Each row is a point on a landscape with many valleys, with its height.
From any point a ball rolls to the lowest of the 2 points nearest to it. It stops when none of these is lower. Distance is the straight distance between rows; heights are no part of it.
j422: [149 153 125 131  93 113 118 128 142 153 115 139 116 119  97 146 113 102
 129  94  70 124  91 180 133 116 184 162]  h=128
j565: [137  82 139 106 159 166 147 119 101 120 129 142 198 155 129  97  98 129
 131 131 192 166 123 105  94 161 104 104]  h=67
j222: [127 102 144 197  53 110  78  84 111 132  99 146 113 129  93 145 120 153
 131 106 144 149 103 167 134  60 182 151]  h=38
j936: [125 118 101 107 113 154 115 124 143 112 134 114 134 173 117 154 167 194
 118 147 135 102  95  99 149 121 129 160]  h=396
j663: [127 120 160 190 112  97 150 104 170 132 128 122 125 115 154 141 135 165
  92 142 128 161 126 129 156 105  41 144]  h=553
j242: [123 159 115 122 158 142 148 127 206 121 130 139 100 119 113 137 185 131
 127  56  66  70 118 180 125 104 113 148]  h=433
j194: [109 157 113  98 149 200 172 142 159  98 106 144 182 110 175 135  96 133
  99 136 145 121  91 103 106 157 138 121]  h=665
j972: [155 173 144 117 108  68  92 135 103 164 127 136  91 115 114 146  72 127
 131 129  76 113 109 147 136 111 188 173]  h=160
j76: [120 140 107 111 152 138 147 157 124 156 164 142 121 134 150 121 115 130
  88 127 107 147 129 146  99 118 103 121]  h=563
j596: [ 81 157  85 110 177 185 148 115 219  96 130 108 114 141 157 110 174 125
 146  99 182  99 174 141 148 113 127 152]  h=177
j902: [145 130 145 185 135  89 151 123 172 162 146 121 133 116 134 133 122 114
 133 103 122 172 147 173 141 122  43 167]  h=528
j490: [124  99 120 152 130 117 137 104 167 160 183 116  86 143  65 116 167 149
  93  71 100 110 104 168 134  98  65 113]  h=514
j997: [100 123 146 194 124  70  71 106  94 118  94 134 145  86 140 129 118 153
 113 125 132  95 127 100 169 129  95 133]  h=163
j775: [140 144 164  78 168  79 109 108  94 167 123  80 126 140 125  84  71  83
 148 146 118 132 175 124 106 184 122 134]  h=573
j368: [124 156  71  86 122 163 109 106 171 152 158  87  60 180  96  93 118  98
 122  91 145 114 142 163 120 124 178 138]  h=271
j796: [106 188 103 101 197 121 176 162 136 126 147 107 145 105 168  93  98 111
  76 120 103  94 138 116 103 159  69 117]  h=666
j162: [115  88 150  95 121 123 166 161 150 121 104 130 132 152 169 144 195 119
 167 161 154 145 182 112 127 163 113  90]  h=548
j788: [163 156 144 168  87  68 154 150  97 162 151 160 122  85 139 172  87 103
 145 153  75 152  87 166 134  82 134 143]  h=522
j418: [122 132 118  84 199 136 168 164 162  81 117 102 138 151 177  92 156 135
 125 139 114 115 155 135 113 166  85 109]  h=599
j568: [121 117 139 110 105  99 165 180 124  96 109 132 126 136 165 164 192 147
 137 188  99  87 133  82 139 141 131 107]  h=429
j819: [ 87 173 145 146 133 106 110 121 155  96  88 110 139  68 158 129 134 167
 112 137 120  54 113  93 195  97 131 176]  h=645
j308: [ 78 121 106 115  98 178 116  82 138 143 149  84  89 139  70  95 101 166
 102 138 186 114 126 109 159 151 137 164]  h=358
j678: [124 120 113 168 159 106 168 126 123 197 223 153 112 124 100 109 136  76
 129  72 139 143 129 166 113  67 125  72]  h=554
j524: [165 144 138 127 131 121 119 154 140 125 116 160  99 133 159 166 156 139
 151 129 131 170 170 101 113 113  99 177]  h=501
j334: [149 103 158 114 165  87  49 126  52 115 102  97 141 137  98  90 115 135
 157 135 117 110 161  90 124 154 134 117]  h=74
j724: [114 137  91  73 140 185 102 133  88 116 132 145 134 130 128 132 112 134
 143 145 188 105 113  38 135 149 174 132]  h=184
j739: [180  98 151 111 139  97 143 154 132 140 144 156  83 152 107 151 191  84
 176 115 122 156 183 141  85 137 135 107]  h=686
j989: [137  69 151 194 120 124  89 102  83  99 101 100 206 113 127  98  78 183
  95 121 168 128 104 111 114 137  83 119]  h=257
j759: [143 182 140  62 143 103 110 159 114 129 105  99 111 141 150 100  85 108
 144 148 102 129 185 119 108 208 123 158]  h=601
j50: [144 142 136  90  89 129 157 162 112 112 112 132 114 129 136 124 118  90
 155 160 143 150 143 131 100 161 176 102]  h=623
j738: [139 102 126 120 140 179 119 144 164 112 104 181 106 117 166 197 177 104
 170 137 149 129 146  85 133 113 153 125]  h=366
j680: [127 187 147  88 125 106 133 156 149  91  80 104  82 119 153 128 133 105
 158 138  80 113 166 130 130 183 146 174]  h=626
j660: [144 145 164 103 134  37 117  77 112 165 137  96  96 129  88  86  91  88
 162 124 132 151 184 147 144 146  90 135]  h=533
j667: [171 146 135 144 113 140  93 125 167 136 127 151  67 134 103 174 145 133
 145  90 123 175 159 145 109  82 136 190]  h=478
j333: [121 152 115  91 116 125 142 131 121 155 151 124 107 153 125 116 109 117
 134 138 142 153 162 123 108 154 130 127]  h=592
j309: [142 106 102 118 113 186 148 151 173 119 126 161 118 133 191 191 205  92
 148 156 158 159 123 137 111 116 171  83]  h=335
j220: [151 141 143  89 118  95 132 167 127 103 125 138  68 157 108 127 197  97
 165 137  90 105 177 128 125 160 138 124]  h=668
j555: [ 98 128 100  87 100 151 130 125 105 150 165 144 103 152 130 116 126 149
 117 168 171 113 116  64 146 114 148 107]  h=165
j621: [143  93  96 175  59 166  80 119 117 104 110 130 138 130 118 161 123 169
 113 137 140 155  86 154 105  83 200 146]  h=122
j702: [137 161 135  86 175 149 129 149 142  80 105 109 154 142 152 121 131 179
 122 131  95  96 134 106 132 161  80 162]  h=618
j126: [124  58 154 179 125 134  81  83  75 105  92 112 183 119 106 109 108 180
 143 126 151 170 129 129 110 112 137 120]  h=207
j231: [121 141 149 201  87  76 159 146 118 150 106 175 118  87 165 158 117 129
 136 162 110 139 113 137 152  91 146 119]  h=498
j317: [154 155 129 135 148 151 125 128 197 111 124 151  74 137 122 163 186 132
 139  80  75 141 130 171 109 104 114 186]  h=454
j388: [122 111 151 127 115 124  94 104  62 142 144 127 159 121 112 110  50 127
 135 157 127 125  90 122 129 110 218  81]  h=288
j33: [141  99 153 121 117  95 114 108  77 160 154 116 155 128 105 110  74 135
 103 159 103 135  97 137 138 121 136 103]  h=342
j369: [133 153 158 161 107  33 132  79 138 164 144 112  97  90  87 109 112  76
 164 107 139 135 140 165 179 131  67 127]  h=497
j985: [124 140  94  85 115 183  92 101 153 147 158  94  75 156  66 125 103 154
 105 104 145 115  98 128 129 131 165 182]  h=321
j133: [173 146 141 169 125  88 125 121 145 143 124 159 100 121 112 159 115 104
 152  95 107 183 137 170 127 101  92 172]  h=504
j137: [ 82  90 117 141  93 188 145  85 143 121 125  98 157 142 112 119 103 181
 102 140 193 139  83 109 151 152 125 153]  h=297
j244: [115  88 141 133 140 162 127 107 122 138 141 146 162 112  62 111 135 103
 118  86 146 131 101 144 148 136 123 111]  h=209
j553: [110 125 115 147 152 114 190 143 100 174 210 145 161 102 143 102 111  85
 103 118 141 171 114 156  97  96 126  47]  h=590
j101: [104 109 131 163 121  83 130  84 122 172 190  93 128  91  84  76  52 127
  52 145 133 116  77 165 172 142  88 102]  h=418
j953: [108 118 153 143 149 139 126 106  80 116  84 139 192 100 118  93 120 101
 106 117 146 104 123 104 160 182 123 108]  h=43
j87: [136  91 163 132 170 162 140 107  86 110 104 183 186 102  82 135 132  75
 145  86 153 137 110 150 135 158 158 102]  h=139
j199: [179 118 183 125 108 103 137 145 112 111 131 139 114 132 119 147 147  72
 175 145 151 192 180 145  83 142 172  98]  h=660
j470: [156  63 162 145 127 148 113 115  85 102  96 143 202 148 121 129 127 131
 164 139 163 171 137 111 115 142 132  98]  h=143
j726: [141 123 140 155  97 109 148 182  91  72  80 137 156 142 162 149 155 141
 135 179  74 105 120 121 106 138 156 115]  h=448
j700: [105 180 128  94 177 182 160 151 139 110 122 116 165 100 157 107  54 135
  92 119 119 104 104 106 111 156  93 155]  h=642
j665: [116 140 129 113 130 166  99 113  75 138 128 127 180  93 108 121  53 100
 105 120 141 108  83 130 130 135 225 135]  h=212
j164: [156  98 136 117 176 130  53 167  47 102 110 103 163 138 127 118  88 169
 162 126 103 115 135 100  73 147 177 125]  h=129
j627: [126 161 118 132 181  95 181 179 116 143 177 142 139  74 187 123 123  95
 104 136 127  97 143  90 107 143  62  88]  h=682
j988: [140  87 140  97 145 128 108 111  70 120 119 121 152 164  75  97 154 109
 166 139 129 124 124 102 132 168 130 104]  h=135
j221: [122 174 128 115 129 127  94 137 141  86  93 110 121 123 161 132 124 182
 117 148 102  94 143  91 155 116 124 184]  h=631
j467: [126 137 127 156 146 116 121  98 163 154 149 137 116  79 136 157 133 131
 100 123 167 110 138  68 161 115  53 160]  h=572
j822: [109 112 131 146  74 159 155 116 111 148 124 114 151 131 140 113  63 184
  92 155 167 154  92 116 138 116 111 133]  h=239
j53: [118 174 144 190  97  96 144 133 115 134  81 149 138  80 177 153  66 153
 154 143 134 136 125 118 146 105 105 168]  h=525
j143: [133 100 131 184 138  91 129 108 165 177 161 149 119  81 125 147 150 105
 141  93 174 154 145 121 162 102  44 140]  h=552
j364: [109 120  99 103 107 141 153 147 123 111 143 114 131 163 153 134 167 172
 116 191  98 105 114  87 127 126 104 118]  h=411
j109: [131 101 103 152  66 185 119 110 119 120 120 125 165 154 140 148  89 211
 100 164 172 161  80 114  98  96 157 133]  h=179
j325: [133 129  99 135  71 188 142 112 167 121 133 134 134 156 166 140 163 100
 134 168 189 196 112 153 103 124 168  80]  h=279
j140: [142 136 122 104 107 122  64 128 100 125 108 124  88 147  89 136 134 157
 142 122 109  99 121  92 136 123 172 152]  h=60
j556: [151 107 143 102 169 172 145 143  95  99 141 143 160 129 101 132 125  67
 138 118 117 132 111 152 105 178 182  87]  h=210
j999: [139 130 109 114 143 150 131 129 167 122 149 117  95 150  96 116 146 118
 114  78  94 149 140 188 100 130 117 159]  h=482
j122: [111 119 138 188  90  97  73 110  98 124  72 136 125  93 119 133 140 162
 126 125 110 127 136 152 158  86 156 141]  h=123
j800: [ 93 140  76 116 160 198 191 144 174 108 142 147 160 131 195 131 140 116
 112 120 151 128 114 140 107 105 142  93]  h=688
j685: [ 93 188  69  96 147 145 170 119 193  97 120 113  96 149 182  95 174  84
 160 113 152  94 169 151 131 123 182 125]  h=83
j427: [119 156  91 132 171 116 141 144 157 142 163  91  96 160 118  96 140 122
 103  68  52 114 150 169 115 101 102 136]  h=510
j810: [115 183  78 124 143 105 160 172 141 146 170 102 107 159 184 114 138 122
 106 122  83 122 164 151  98  84 120 116]  h=535
j658: [139 100 148 124 127 108 123 144 124 141 116 118 112 163 135 142 169 149
 150 171 148 155 180  86 122 134  77 124]  h=523
j459: [113 111 112 107 147 157 142 128 209 122 126 156 109 119 137 160 232 120
 147  84 118  88 124 139 143  96 108 121]  h=413
j647: [174  71 140  97 180 167 118 144 100  96 135 146 143 162 104 134 162  99
 180 115 150 144 141 120 107 168 144  89]  h=183
j645: [119  76 114  93 154 171 128 129 213 104 104 145 136 111 154 202 212 164
 158 132 116 106 130  95 175 100 119 136]  h=397
j825: [110 103 126 118 136 120 140 110  97 154 183 109 161 123  77  79  80 133
  58 137  93 116  72 172 154 142 119  91]  h=382
j433: [140  79 109 118 119 172 101 146 151 119 122 139 123 143 147 186 192 170
 160 159 135 106 117  63 143 104 141 128]  h=383
j206: [131 158 127  77 128 100  61 142  76 158 120 110  88 150 114 120  77 141
 108 143  87  85 115  98 131 135 163 162]  h=107
j288: [ 94 175  60 119 128 154 160 117 169 118 140  82 105 182 149  75 120  99
 123 100 158 112 173 169 133 122 161 121]  h=187
j793: [137 112 119  89 144 185 140 140 106 110 118 137 166 162 152 136 107 151
 147 153 183 128 112  63  88 175 132 104]  h=134
j569: [133 147 163 116 107  77 138 168 109  79  83 107 103 156 152 130 158 120
 151 159  97 108 188 124 124 179 125 129]  h=649
j305: [102 189 140 157 102 112 105 147 114 101  44 134 133  69 187 134  92 154
 154 134 145 101 150  86 134 132 137 176]  h=550
j29: [133 137 120 141  75 146 150  80 146 122  99 122 143 137 132 122 124 115
 126 137 162 189 122 189 125 122 180 117]  h=176
j993: [ 91 118 124 132 132 170 125 117  65 107 101 143 186 101 100 105 103 111
 121 128 164  89  87  97 144 151 189  99]  h=127
j491: [134  93 155 176 104  69 124 118 134 148 139 153 120 134 126 143 166 142
 102 140  87 141 106 145 144  85  64 120]  h=571
j838: [105 137 133 163 103  65 140  71 139 179 156  93 106  80 102 101  55 103
 109 115 140 135 113 171 188 125  99 142]  h=460
j494: [139 124 138 172  92  97 138 168  95 116 105 169 145 109 158 160 132 138
 110 163  64 137  99 149 111  94 172 116]  h=471
j870: [110 109 136 110 158 111 155 147 131 105 121 126 138 140 130 101 170  93
 143 131 125 122 170 130 131 185  77  94]  h=575
j536: [153 142 105  80 101 144  98 143  96 154 162 146  83 146 103 147 133 133
 118 147 125 113 113  92 113 105 168 117]  h=108
j846: [165  99 172 131 138  90 106  89 147 181 178 126 103 140  36 115 134 131
 110  70  69 116  98 167 115 118  65 103]  h=530
j863: [127 124 104 177 149 100 150 135 166 183 219 132 102 129 114 125 151 128
  92  90 115 127 113 148 115  59  65  98]  h=529
j115: [111 113 147 145 146 118 102 128 105 116  99 128 167 104 130 131 127 146
 115 132 160 114 138  79 145 149  70 130]  h=114
j77: [123 138 115 141 102 155 136 111 167 109 104 131 136 117 102 145 127  95
 112 105 106 151  86 216 124 133 167 146]  h=51

Call two points neighbours if one is among the 2 nearest of the other. Go from one point of each pair to the other, from neighbour to neighbour, staying as low as possible. Name the highest point that can't be avoided.
j700 / j87 | j627
j685 / j87 | j308
j953 / j222 | j997
j77 / j140 | j972
j565 / j140 | j724
j222 / j334 | j556
j87 / j222 | j244
